Each row is a point on a landscape with many valleys, with its height.
A ball rolls from a point to whichever of its 4 nearest points has the largest drop for the distance, and stops where none of them is lower. Distance is the straight distance between rows; heights are no part of it.
z_242: -35; 30; 5; -6; -16; 24; -38; 23; -14; 58; -24; 22; 0; 43; -9; 2; -52; -5; -32; -5; -2; -25; 31  height 3.64
z_918: -25; 15; 14; -12; -25; 38; -8; 9; -8; 40; -25; 26; 4; 29; 2; -1; -8; -7; -32; -17; 22; -5; 21  height 3.92
z_366: -1; 2; -7; -4; 24; -27; -12; 3; 34; -22; -32; 25; -4; -4; -9; 21; -63; 4; 0; 0; -39; 0; -13  height 4.85
z_146: 8; -7; -13; 2; 1; 7; 11; -5; -19; -2; 31; -13; 5; -6; -8; -7; 57; -2; 14; 5; 17; 9; -3  height 5.86
z_199: -3; -9; -40; 4; 13; -16; -14; -16; 19; -32; 21; 40; 19; 0; -17; 37; -20; -3; 12; -10; 4; -9; -2  height 3.14
z_269: 41; -21; -1; 16; 9; -7; 13; -17; -18; -17; 17; -50; 14; -2; 2; -28; 24; -1; 19; 20; -30; 0; 5  height 2.20
z_598: -5; -2; 3; -10; 12; -16; -14; 3; 15; -11; -17; 11; -11; -14; -1; 8; -19; 5; -7; -3; 7; 2; -26  height 2.86
z_578: 13; -10; 13; -8; -6; 18; 35; 11; -22; 10; 7; -37; -8; 3; 26; -27; 40; 3; -1; -13; 10; 0; 17  height 6.90
z_900: -13; -8; -38; -3; 13; -26; -12; -4; 19; -36; 21; 32; -2; -36; -25; 53; 7; 0; 27; 13; 17; 13; -21  height 3.19
z_675: 25; 2; -16; 16; 9; 5; -10; -31; -4; -9; 21; -12; 45; 27; -7; -14; -2; -9; -3; -11; -9; 5; 17  height 4.83
z_293: -7; 19; -8; 13; 16; -15; -36; -13; 20; 3; -14; 38; -3; 24; -9; 19; -87; 2; -13; -13; -27; -19; 8  height 4.87
z_853: -29; 27; -1; 6; -4; 11; -48; 17; -2; 30; -14; 41; -1; 30; -6; 10; -67; -2; -26; -16; -8; -19; 23  height 3.77
z_483: 12; -14; 40; -15; -3; -19; 35; 21; 1; -18; -12; -45; -38; -49; 9; -28; 22; 16; 24; 24; -25; 0; -31  height 3.52
z_805: 3; -1; 7; -1; 0; 9; 5; -6; 3; 3; 8; 0; -6; -7; -2; -8; 20; -4; 4; 1; 16; 11; -20  height 5.74
z_529: 3; -1; 8; -2; -20; 19; 20; 6; -9; 25; 1; -15; 11; 14; 11; -17; 36; -4; -7; -10; 31; 7; 16  height 7.69
z_647: 6; 0; -11; 5; -6; 7; -18; -8; 9; -8; 10; 14; 20; 18; -14; 0; -6; -14; -3; -6; 10; 4; -5  height 4.79
z_298: 29; 2; 17; -9; 14; -31; 23; 13; 7; -28; -39; -36; 3; -42; 0; -5; -25; 3; 25; 29; -62; 9; -5  height 5.59
z_551: 10; -24; 25; -4; 0; 2; 33; 7; -3; 3; 4; -35; -10; -14; 22; -23; 25; 4; -8; -10; 9; 3; -6  height 8.05
z_685: -13; -5; -37; -3; 2; -8; -10; -14; 16; -31; 25; 40; 12; -19; -17; 44; 4; 1; 13; -1; 28; 0; -9  height 3.59
z_856: -26; -2; 22; -22; 4; -8; -8; 7; 19; 6; -19; 23; -25; -18; 1; 14; -3; 7; -11; 5; 26; 16; -37  height 2.46
z_596: -28; 6; -13; 0; 12; -19; -40; 16; 22; 1; -13; 64; -18; -4; -7; 38; -57; 14; -10; -10; 7; -21; -8  height 4.59
z_409: -41; 21; -8; -15; -17; 17; -23; 2; 3; 26; -14; 51; 12; 25; -7; 34; -4; -8; -23; -16; 33; 1; 13  height 3.47
z_937: -39; 22; -2; -3; -6; 1; -51; 9; 10; 24; -11; 59; -7; 23; -10; 31; -56; 1; -25; -11; 13; -23; 7  height 3.88
z_312: 35; -18; 15; 6; 9; -8; 28; -5; -14; -9; 3; -40; 9; -2; 20; -18; -6; 1; 2; -13; -25; -8; 7  height 4.89
z_574: 9; 4; -2; 4; 0; 13; -16; -5; 2; 9; 1; -1; 26; 32; 0; -4; -15; -6; -24; -18; 3; 0; 28  height 4.84
z_623: -12; 18; -30; 20; 3; -1; -41; -15; 15; -4; 5; 47; 25; 44; -16; 21; -69; -10; 1; -24; -4; -16; 20  height 4.51
z_648: -3; -10; -21; -5; 14; -20; -16; -8; 24; -37; 14; 34; 11; -20; -14; 33; -14; 2; 13; 12; -4; 6; -26  height 2.91
z_45: 12; 21; -10; 17; 5; 0; -18; -21; 11; 1; -4; 7; 25; 42; 5; -9; -64; -8; -12; -25; -22; -5; 27  height 5.34
z_549: -23; 37; -33; 31; 0; -13; -57; -10; -5; 20; 4; 49; 19; 57; -15; 13; -86; -14; -11; -28; -15; -23; 52  height 5.46
z_353: 5; -13; -17; 10; 16; -25; 8; -11; -13; -24; 25; -32; -9; -28; -18; -4; 50; 7; 35; 49; -14; -1; -17  height 0.72
z_808: -7; 28; 22; -4; -14; 25; -3; 15; -5; 36; -25; -5; -6; 31; 19; -13; -38; 3; -35; -22; -1; -24; 39  height 6.03
z_573: -9; -12; -1; 10; 4; -10; 22; -2; -11; -4; 12; -15; -36; -35; -9; -10; 61; 9; 36; 39; 2; 19; -40  height 5.70
z_478: -34; 7; -29; -5; -17; 15; -15; -9; 4; -7; 10; 48; 25; 22; -14; 38; 5; -15; -4; -12; 41; 2; 9  height 4.67
z_362: -24; 2; 4; -10; -10; -1; 7; 1; 8; 4; -3; 16; -11; -19; -6; 9; 26; 1; 2; 18; 35; 23; -31  height 2.49
z_624: 33; -17; 14; 5; 4; 6; 20; -5; -14; -2; 13; -39; -5; -6; 13; -29; 26; -5; 1; -11; 1; -4; 7  height 6.83
z_463: -37; 17; 15; -13; -11; 31; -34; 20; -3; 37; -18; 28; -11; 28; 3; 10; -28; -1; -43; -9; 14; -20; 20  height 3.50
z_196: 14; -3; 12; -4; 3; 7; 6; 1; 6; 11; -16; -8; 4; 15; 20; -8; -12; -1; -24; -19; 0; -8; 22  height 6.27
z_348: 3; -13; -15; 23; 1; -28; 3; 0; -23; -19; 0; -54; -30; -36; -13; -24; 73; 12; 60; 60; -60; -16; -2  height 7.68
z_159: 21; 0; -1; 16; 22; -10; -10; -15; 11; -20; 0; -3; 20; 9; -7; -7; -31; -8; 2; -12; -22; -5; 4  height 2.52
z_65: 33; -9; 21; -7; 13; -20; 30; 6; 4; -23; -23; -41; -4; -34; 4; -14; -15; -1; 23; 12; -47; 10; -11  height 5.20
z_585: -25; 21; -29; -12; -23; 37; -11; 5; -10; 24; -2; 40; 31; 35; -17; 28; 17; -19; -18; -14; 38; 17; 20  height 3.81
z_611: -10; -7; -9; -2; 15; -7; -12; -1; 21; -20; -5; 28; 5; -1; -10; 34; -30; 2; -4; -4; 7; 1; -16  height 3.60
z_166: 27; -11; 27; 0; -16; 19; 46; 23; -30; 25; 7; -45; -17; 6; 26; -22; 33; 1; 3; -20; 21; -4; 20  height 6.35
z_115: -3; -14; 13; 9; -5; -19; 28; 5; -12; 0; 6; -42; -44; -46; 1; -21; 50; 21; 39; 39; -4; 13; -28  height 5.52
z_773: 12; -8; -17; 1; 12; -12; -4; -21; -4; -22; 20; -8; 2; -19; -14; 4; 33; 0; 25; 24; -6; 7; -15  height 1.43
z_285: -30; -3; -10; -10; -4; 6; -3; 4; 11; -5; 9; 35; -14; -9; -10; 31; 14; -6; -5; 11; 34; 4; -24  height 2.25
z_753: 8; -10; 19; 4; -12; 1; 35; 11; -15; 14; 10; -27; -37; -28; 7; -26; 57; 15; 37; 26; 8; 17; -17  height 6.33
z_384: -35; 2; -15; 8; -15; -14; 14; -10; -19; 4; 30; 10; -36; -31; -11; -3; 75; -3; 32; 46; 25; 21; -45  height 5.10
z_676: -11; 11; 5; -4; 2; 19; -15; -11; 9; 12; -5; 25; 8; 26; -6; 5; -18; -2; -21; -16; 14; -2; 8  height 4.16
z_131: 3; 3; -2; 9; 18; -6; -21; -6; 26; -15; -12; 24; 5; 5; -10; 13; -47; 6; -11; -10; -20; -3; -9  height 4.29
z_550: -9; -13; 29; -19; 5; -8; 14; 14; 18; -8; -15; -2; -39; -35; 3; -2; 11; 28; 4; 16; 2; 20; -43  height 3.46
z_188: -15; -4; -21; -8; 6; -18; 0; 1; 13; -29; 19; 33; -7; -29; -18; 40; 18; 10; 19; 19; 26; 16; -30  height 2.62
z_823: 29; -11; 23; 4; 9; -10; 28; 3; -1; -7; -17; -44; -10; -7; 23; -15; -33; 4; -1; -11; -43; -16; -1  height 6.29
z_772: 45; 0; 21; 19; 16; -10; 18; -11; 2; -14; -20; -40; 8; -3; 27; -20; -41; 7; -3; -25; -42; -12; 17  height 7.03
z_921: 16; -5; 2; 5; 11; 2; -5; -10; -3; -10; 9; -16; 19; 10; -4; -13; -13; 1; -1; -6; -7; 2; 1  height 2.87
z_527: 15; -20; 21; 8; -11; -3; 36; 12; -26; 16; 16; -46; -30; -27; 20; -32; 61; -2; 20; 6; 5; -8; -8  height 7.88
z_553: -15; 35; -1; 18; 3; 5; -45; -4; 2; 30; -6; 28; 10; 47; -3; -12; -86; -2; -33; -22; -25; -31; 37  height 4.10
z_224: 4; 11; -9; 19; 8; -12; -30; -17; 13; -3; -12; 23; 12; 32; -5; -4; -67; -1; -15; -24; -29; -10; 18  height 5.24
z_209: 11; 23; 2; 15; -5; 2; -25; -1; 5; 22; -12; 2; 14; 41; 6; -20; -58; -2; -36; -26; -17; -15; 30  height 5.48
z_326: -13; 3; -6; -11; -9; 16; -7; -8; 11; 2; 5; 24; 12; 10; -4; 10; 19; 0; -3; -12; 20; 5; 0  height 3.32
z_447: -3; 6; 1; -6; -28; 36; 26; 10; -17; 24; 4; -10; 22; 17; 16; -16; 49; -12; -12; -13; 26; 17; 25  height 7.02
z_736: 17; -14; -10; 10; 6; 6; 10; -21; -22; -4; 26; -28; 19; 2; -5; -16; 40; -6; 11; 6; 4; 5; 5  height 4.99
z_395: -1; -5; 25; -9; -20; 23; 21; 12; -14; 29; -2; -26; 2; 16; 19; -21; 28; -1; -14; -26; 13; -1; 11  height 8.08
z_533: -21; -7; -29; 2; 11; -13; -2; -21; -1; -39; 26; 13; -6; -39; -14; 26; 44; 1; 28; 39; 10; 8; -24  height 3.12
z_422: 15; -4; 13; -2; 7; 0; -1; -3; 13; -10; -5; -5; -4; 3; 8; -4; -25; 4; -18; -13; -8; -5; -7  height 3.54
z_256: 48; -13; 8; 15; 20; -12; 16; -13; -8; -22; 8; -44; 21; -18; 4; -20; -8; -6; 24; 3; -40; 4; 1  height 2.69
z_337: -21; 9; -15; -3; -23; 23; -14; -1; 3; 20; 2; 31; 28; 30; -10; 8; 4; -15; -18; -8; 37; 4; 14  height 3.23
z_814: -35; 37; -10; -7; -24; 29; -35; 10; -13; 36; -23; 43; 20; 43; -18; 22; -30; -11; -34; -12; 12; -13; 31  height 3.49
z_495: 28; -10; -12; 12; 20; -10; 1; -26; -2; -29; 18; -36; 21; -11; -9; -5; 8; 0; 25; 14; -26; 6; 2  height 1.79
z_838: 30; -10; -1; -4; -11; 18; 31; 6; -29; 5; 23; -42; 19; 23; 29; -26; 39; -5; -3; -15; 3; -6; 39  height 5.49
z_615: 18; -8; -22; 10; 16; -11; -15; -17; 1; -24; 27; -2; 27; 5; -18; 13; 5; -8; 8; 1; -4; 4; -5  height 2.13
z_913: 34; 5; 23; 10; -16; 19; 34; 17; -18; 11; 0; -35; 9; 25; 34; -22; -4; -2; -19; -33; 2; -17; 45  height 6.82
z_57: 40; -1; -23; 16; 8; 2; 6; -21; -6; -8; 19; -36; 34; 21; 12; -30; 5; -2; -2; -8; -19; 4; 22  height 4.86
z_570: 22; -8; 3; -2; 1; 15; 18; -4; -11; 4; 7; -24; 16; 8; 15; -16; 7; -4; 0; -9; 1; 2; 8  height 4.97
z_213: 11; -16; 28; -16; 6; -5; 16; 8; 2; -8; -7; -29; -25; -25; 15; -14; -5; 11; 1; -5; -12; -9; -19  height 1.64
z_745: 11; -16; 12; 9; -22; 15; 43; 19; -35; 28; 23; -40; -20; -10; 26; -34; 80; -1; 28; 13; 20; 5; 16  height 8.39
z_770: -3; -5; -28; 9; 19; -19; -22; -7; 29; -24; 0; 35; 11; 6; -17; 43; -47; -1; 11; -11; -5; -9; -7  height 3.83
z_732: -10; 25; -14; -1; -16; 37; -21; 12; -7; 29; -20; 22; 27; 43; -12; 13; -2; -12; -21; -18; 19; 2; 36  height 4.00
z_360: 5; -14; 33; -2; -8; -2; 39; 21; -14; 7; -5; -44; -49; -40; 9; -28; 47; 19; 22; 23; 5; 6; -23  height 4.38
z_53: -26; -1; 4; 1; -15; -11; 24; -6; -13; 4; 15; -2; -32; -24; -4; -3; 60; 7; 22; 25; 30; 24; -35  height 4.34
z_656: -4; -8; 7; 20; -12; -10; 37; -6; -24; 15; 28; -33; -38; -29; 8; -33; 74; 4; 34; 32; 10; 9; -18  height 8.74
z_846: -41; 6; -6; -11; -17; 0; 6; 1; 6; 0; 2; 39; -17; -13; -2; 24; 33; -9; -2; 7; 49; 18; -24  height 2.36
z_317: 8; -11; 13; -10; 5; -5; 13; 3; 5; -1; -2; -18; -16; -17; 6; -15; 12; 11; 1; 5; -4; 6; -20  height 4.82
z_557: -18; 9; 9; -2; -1; -1; -31; 5; 19; 10; -16; 31; -16; 12; -8; 15; -36; 4; -23; -18; 6; -6; -7  height 3.45
z_898: -19; 4; -25; -2; 15; -34; -37; 14; 34; -22; -21; 54; -12; -4; -11; 51; -71; 12; 1; -8; -25; -13; -17  height 4.43
z_857: -27; 6; -2; -8; -26; 17; -7; 3; 4; 9; -2; 41; 1; 13; -8; 19; 18; -15; -10; -8; 46; 14; 0  height 2.63
z_441: -38; 11; 15; -13; -4; 7; -24; 15; 18; 24; -34; 38; -21; 6; -7; 17; -22; 5; -30; -5; 25; -10; -8  height 3.24
z_321: 14; -6; -19; 1; 21; -27; -7; -6; 11; -48; 0; -13; 13; -33; -31; 19; 7; 5; 34; 36; -22; 17; -13  height 2.14
z_316: 19; -2; -5; -3; -18; 32; 5; 7; -12; 16; 10; -12; 26; 31; 14; -16; 20; -5; -15; -16; 4; 6; 25  height 6.61
z_601: 7; 15; 4; 12; 8; 0; -20; -7; 6; 11; -14; 17; 10; 26; 1; -17; -58; 4; -24; -22; -15; -18; 14  height 5.53
z_807: -23; 4; -23; 0; -2; 1; -3; -8; -4; -7; 31; 37; 1; -17; -8; 34; 35; -11; 10; 2; 35; 13; -21  height 2.57
z_875: 27; -17; 7; 17; 7; -1; 30; -5; -37; -8; 25; -62; -9; -11; 12; -34; 57; 10; 33; 19; -13; -2; 12  height 8.82
z_499: 29; -17; -1; 12; 15; -15; 20; -8; -14; -19; 14; -61; -2; -28; -2; -29; 40; 3; 32; 36; -41; -2; 2  height 2.26
z_183: -4; 11; 12; -14; -28; 36; 11; 20; -9; 34; -18; -7; 11; 34; 13; -15; 0; -2; -29; -23; 10; -15; 39  height 5.33
z_552: 48; 5; 9; 9; -6; 1; 26; -13; -11; -4; 8; -49; 13; 20; 39; -30; -19; 1; -12; -29; -31; -17; 37  height 5.97
z_931: -23; 13; -13; 11; -5; 4; -33; -4; 6; 8; -9; 42; 16; 38; -10; 17; -42; -11; -23; -21; 9; -14; 20  height 4.05
z_132: -8; -8; 32; -16; -12; 6; 14; 10; 7; 12; -11; -3; -25; -19; 18; -15; 16; 13; -11; -5; 19; 7; -21  height 6.87
z_147: -6; 30; 10; 5; -13; 20; -18; 6; -13; 38; -26; 8; 0; 37; 14; -11; -51; -2; -42; -25; -9; -24; 40  height 5.73
z_484: 7; -9; 19; -9; 9; -12; 4; -7; 17; -6; -22; 2; -8; -10; 3; 5; -35; 4; -11; 1; -20; -5; -18  height 3.76
z_387: 48; -11; 11; 12; 2; 3; 30; -4; -22; -4; 18; -58; 9; 5; 32; -24; 11; -1; 10; -17; -15; -2; 25  height 5.64
z_785: 17; -3; 24; -10; 5; -2; 15; 8; 3; 3; -15; -21; -10; 3; 11; -9; -21; 6; -14; -15; -6; -11; -5  height 4.30
z_914: -12; -4; -27; 2; 12; -30; -28; 1; 29; -26; -20; 56; 2; -5; -6; 47; -68; 4; 13; -3; -28; -5; -17  height 4.28
z_583: -15; -7; -8; 3; 6; -4; 5; -7; -7; -4; 25; 7; -5; -17; -14; -2; 54; -4; 15; 22; 29; 20; -28  height 5.04
z_266: -26; 8; 22; -18; -8; 4; -18; 14; 17; 25; -26; 19; -16; 5; 1; 8; -19; 3; -28; -1; 7; -4; -12  height 3.00
z_75: 12; 20; 10; 24; 8; -3; -21; -13; -1; 19; -6; 1; 15; 35; 9; -27; -69; -3; -27; -27; -33; -11; 40  height 5.47
z_735: -29; 27; -12; 4; -8; 2; -42; 9; 6; 26; -7; 46; 3; 30; -11; 17; -58; -4; -33; -11; 8; -16; 24  height 3.80
z_245: -34; -3; -18; -20; 7; -16; -20; 9; 28; -18; -3; 54; -17; -18; -11; 49; -21; 7; -4; -3; 24; 2; -28  height 4.81
z_664: 24; -6; 10; 0; 12; -3; 9; -4; 5; -7; -6; -17; 4; -8; 7; -12; -27; 6; -3; -6; -20; -3; -11  height 1.37
z_446: 17; -1; 32; -4; 0; 9; 16; 7; -9; 18; -18; -21; -9; 9; 30; -17; -35; 4; -20; -27; -14; -18; 27  height 6.51
z_969: 5; -11; -5; 5; 18; -18; 3; -3; -11; -28; 4; -30; -5; -41; -15; -8; 22; 10; 31; 42; -37; 5; -24  height 1.55
z_358: 20; -17; 5; 13; -8; 11; 27; -2; -29; 12; 27; -43; -17; -6; 6; -31; 71; 5; 22; 19; 7; -11; 0  height 8.20
z_933: 23; -8; 14; -14; 12; -32; 32; 25; -6; -45; -24; -49; 7; -47; 2; -24; 1; 5; 40; 44; -61; 1; 2  height 5.96
z_993: -48; 28; -1; -11; -21; 23; -33; 20; 3; 29; -29; 46; -2; 24; -13; 23; -20; -4; -36; -8; 22; -15; 13  height 3.35
z_48: -1; -4; 5; -8; 7; -19; 4; 7; 9; -21; 2; -3; -10; -29; -18; 8; 16; 11; 15; 23; -5; 12; -32  height 1.68
z_315: 17; -13; 7; 3; 13; -21; 23; 2; -5; -29; -6; -43; -8; -44; -3; -23; 28; 15; 43; 45; -45; 3; -14  height 2.51
z_952: 18; -5; -16; 7; 0; 9; -3; -24; -12; -2; 21; -2; 30; 9; -3; -9; 15; -11; 3; -7; 7; 2; 9  height 4.69
z_117: 26; -19; 17; 2; 1; -16; 26; -1; -16; -16; 4; -60; -19; -36; 10; -20; 29; 10; 31; 18; -27; 7; -9  height 4.18
z_917: -8; 5; -11; 6; -8; 30; 2; -3; -9; 7; 13; 4; 27; 25; -8; -2; 42; -13; 1; -10; 35; 15; 6  height 4.70
z_249: 17; -1; 40; -16; -14; 11; 35; 28; -14; 15; -13; -31; -20; 6; 39; -22; 3; 6; -19; -30; -5; -14; 19  height 6.54
z_871: 44; 6; 0; 11; 0; 10; 23; -9; -13; -5; 10; -36; 28; 19; 26; -27; -6; -5; -9; -16; -9; 5; 32  height 5.14
z_229: -11; -15; 0; 8; -7; 1; 17; -4; -23; 15; 31; -12; -28; -20; -2; -25; 63; 0; 26; 31; 13; 20; -22  height 7.36
z_919: 14; -13; 2; 2; 15; -6; 1; -6; 15; -19; 5; -8; 8; -14; -4; 5; -12; 0; 5; 5; -9; 7; -11  height 3.39
z_18: -15; 1; -6; -10; -20; 29; 11; 6; -15; 23; -6; 13; 13; 18; -4; -8; 35; -9; -7; -8; 30; 11; 4  height 4.71
z_382: 17; -18; 12; -2; -1; -6; 15; -3; -18; -1; 18; -40; -14; -26; 7; -21; 46; 0; 20; 20; -3; -1; -12  height 6.59
z_252: -38; 11; -21; -2; -20; 13; 3; -2; 0; 6; 19; 41; 12; 0; -9; 28; 47; -26; -1; 4; 52; 24; -12  height 2.44
z_512: -6; -8; -15; 1; 3; 11; -7; -15; 3; -3; 19; 15; 28; 8; -13; 14; 16; -14; 6; -11; 20; 9; 7  height 4.19
z_799: 8; -10; -25; -1; 20; -18; -14; -14; 14; -33; 14; 11; 16; -7; -14; 23; -12; 2; 17; 9; -3; 2; -10  height 2.31
z_386: -29; 3; -4; -22; 6; -6; -9; -1; 17; -13; 6; 27; -24; -28; -5; 23; 7; 9; 3; 14; 33; 22; -42  height 2.39
z_490: -3; 9; 19; -13; -12; 26; 9; 9; -4; 23; -7; 11; 10; 21; 1; -2; 20; -4; -22; -14; 24; 11; 8  height 6.38
z_588: -35; 2; -12; -9; 4; -11; -34; 14; 26; 0; -13; 58; -20; -7; -6; 51; -33; 5; -16; -9; 27; -12; -11  height 4.68
z_475: 23; 17; 16; 12; 10; -1; 3; -9; 2; 17; -13; -15; 12; 17; 27; -20; -53; 1; -24; -28; -31; -19; 23  height 5.91
z_430: 11; -6; 17; -9; 6; -23; 17; 7; 0; -13; 2; -35; -15; -40; -1; -14; 20; 15; 26; 31; -18; 13; -19  height 2.68
z_834: -20; -11; 13; -17; -4; -15; 20; 6; 8; 6; 5; 5; -38; -36; -1; -3; 41; 14; 12; 30; 28; 25; -42  height 3.61
z_986: -9; 3; 27; -12; -1; 12; -14; 9; 3; 22; -24; 15; -18; 10; 12; -6; -28; 0; -34; -13; 11; -15; 6  height 4.15
z_964: -32; 23; -4; -5; -8; 15; -38; 13; -5; 34; -23; 28; 3; 33; -6; 7; -56; -8; -32; -16; 5; -18; 31  height 3.67
z_296: 18; -12; -16; 3; 12; -17; -11; -15; 8; -35; 12; -7; 12; -18; -22; 12; 11; 2; 18; 19; -22; 4; -15  height 1.85
z_526: -10; -6; 12; -18; 3; -8; 8; -3; 4; 2; 9; -7; -11; -15; 1; -6; 33; 0; 8; 14; 16; 16; -30  height 3.75
z_330: -4; -9; -12; -4; 10; -15; -17; -2; 17; -22; -2; 15; -10; -33; -15; 20; 9; 12; 15; 23; -3; 15; -38  height 2.33
z_832: 21; -1; -21; 18; 17; -5; -11; -20; 17; -16; 6; 11; 30; 17; -9; 14; -31; -11; 2; -11; -14; -2; 2  height 2.34
z_858: 15; 7; 15; 2; 18; -15; -3; -10; 19; -5; -32; -9; 4; -7; 2; -1; -61; -1; -14; -12; -46; -2; -10  height 4.78
z_766: 22; 9; 0; -5; -23; 37; 41; 20; -36; 26; 20; -32; 12; 19; 26; -23; 61; -5; 2; -16; 16; 1; 32  height 5.95
z_498: 20; -11; 18; -14; 7; -20; 6; 3; 11; -22; -16; -9; -7; -25; -8; 1; -19; 3; 4; 17; -26; 10; -20  height 4.17
z_844: -22; 6; -15; 3; 8; -3; -47; 0; 9; 1; -7; 38; 7; 30; -16; 21; -69; -6; -19; -22; -8; -22; 19  height 4.36
z_126: 29; 2; 19; 8; 2; 11; 15; 1; 2; 12; -16; -26; 3; 14; 31; -30; -37; 4; -30; -36; -17; -16; 33  height 6.46
z_204: 19; -12; -13; 10; 16; -25; 6; -8; -14; -31; 9; -48; 9; -33; -12; -14; 33; -1; 39; 41; -45; 4; -5  height 1.40
z_351: 8; 10; 33; -13; -21; 22; 17; 30; -18; 37; -29; -26; -13; 32; 37; -20; -15; -2; -35; -30; 1; -25; 44  height 6.30
z_859: -17; 12; -25; 2; -16; 12; -35; -2; 0; 1; 2; 46; 27; 32; -16; 30; -23; -20; -10; -18; 23; -9; 25  height 4.42
z_361: 0; -12; 23; -11; 10; -10; 19; 8; 16; -7; -11; -21; -24; -32; 2; -7; 12; 11; 11; 15; -13; 13; -31  height 3.01
z_872: -21; 5; 9; -11; -6; 2; -8; 0; 13; 3; -11; 33; -6; -6; -4; 11; 2; -3; -14; -5; 23; 5; -18  height 2.53
z_936: -17; -6; -4; -11; 16; -12; -17; 4; 34; -18; -18; 31; -4; -1; -9; 28; -50; 1; -6; -6; -13; -6; -21  height 4.12
z_278: 0; -6; 5; -12; 13; -16; 2; -1; 17; -14; -3; 2; -23; -29; -7; 6; 0; 13; -2; 19; 1; 14; -36  height 2.21
z_238: -24; 7; -12; -9; -23; 33; 8; -2; -6; 16; 9; 19; 26; 23; -8; 10; 47; -14; -10; 4; 39; 23; 4  height 3.18
z_955: -4; -11; 0; 22; -7; -17; 22; 5; -27; -5; 11; -40; -53; -35; -9; -35; 76; 17; 52; 61; -23; -13; -15  height 6.99
z_288: -40; 6; -39; -9; -11; -16; 3; -16; -5; -14; 23; 37; -18; -36; -1; 31; 45; -6; 17; 25; 48; 19; -31  height 2.82
z_222: 5; -16; 11; 3; -2; 0; 22; 3; -20; 12; 10; -22; -12; -10; 16; -21; 44; -7; 15; 0; 12; 14; -9  height 9.32
z_661: -2; 7; -35; 6; -4; 5; -23; -10; 8; 0; 19; 27; 40; 38; -22; 20; -13; -15; -9; -15; 16; -9; 33  height 4.73
z_626: 29; -12; 10; 4; 20; -14; 21; 3; -4; -26; -3; -54; 1; -15; 5; -21; 0; -1; 25; 11; -42; -5; -2  height 4.08
z_606: 40; -15; -2; 11; 3; 6; 16; -11; -17; 0; 18; -46; 23; 7; 15; -31; 34; 3; 13; -3; -6; 1; 34  height 5.07
z_492: -10; -6; -17; -6; -1; 2; -14; -7; 17; -8; 17; 42; 17; 10; -16; 23; 4; -11; 1; -7; 20; 4; -4  height 4.13
z_864: -33; 27; -24; -6; -27; 47; -18; 10; -2; 35; -16; 34; 23; 41; -23; 22; 8; -10; -26; -1; 24; 10; 21  height 4.07
z_16: -25; 0; -13; -6; 17; -26; -22; 9; 35; -22; -18; 50; -6; -20; -13; 39; -49; 10; 4; 1; -8; 9; -26  height 4.53

Two balls start at each pair of points below. Name the first point that both come to, or write -.
z_955 / z_753 -> z_360
z_914 / z_648 -> z_799
z_229 / z_382 -> -

For each start below, name every point that the ball comes to, in order.
z_527 -> z_753, z_360, z_483, z_430, z_969, z_353
z_447 -> z_18, z_238, z_252, z_846, z_285
z_917 -> z_238, z_252, z_846, z_285
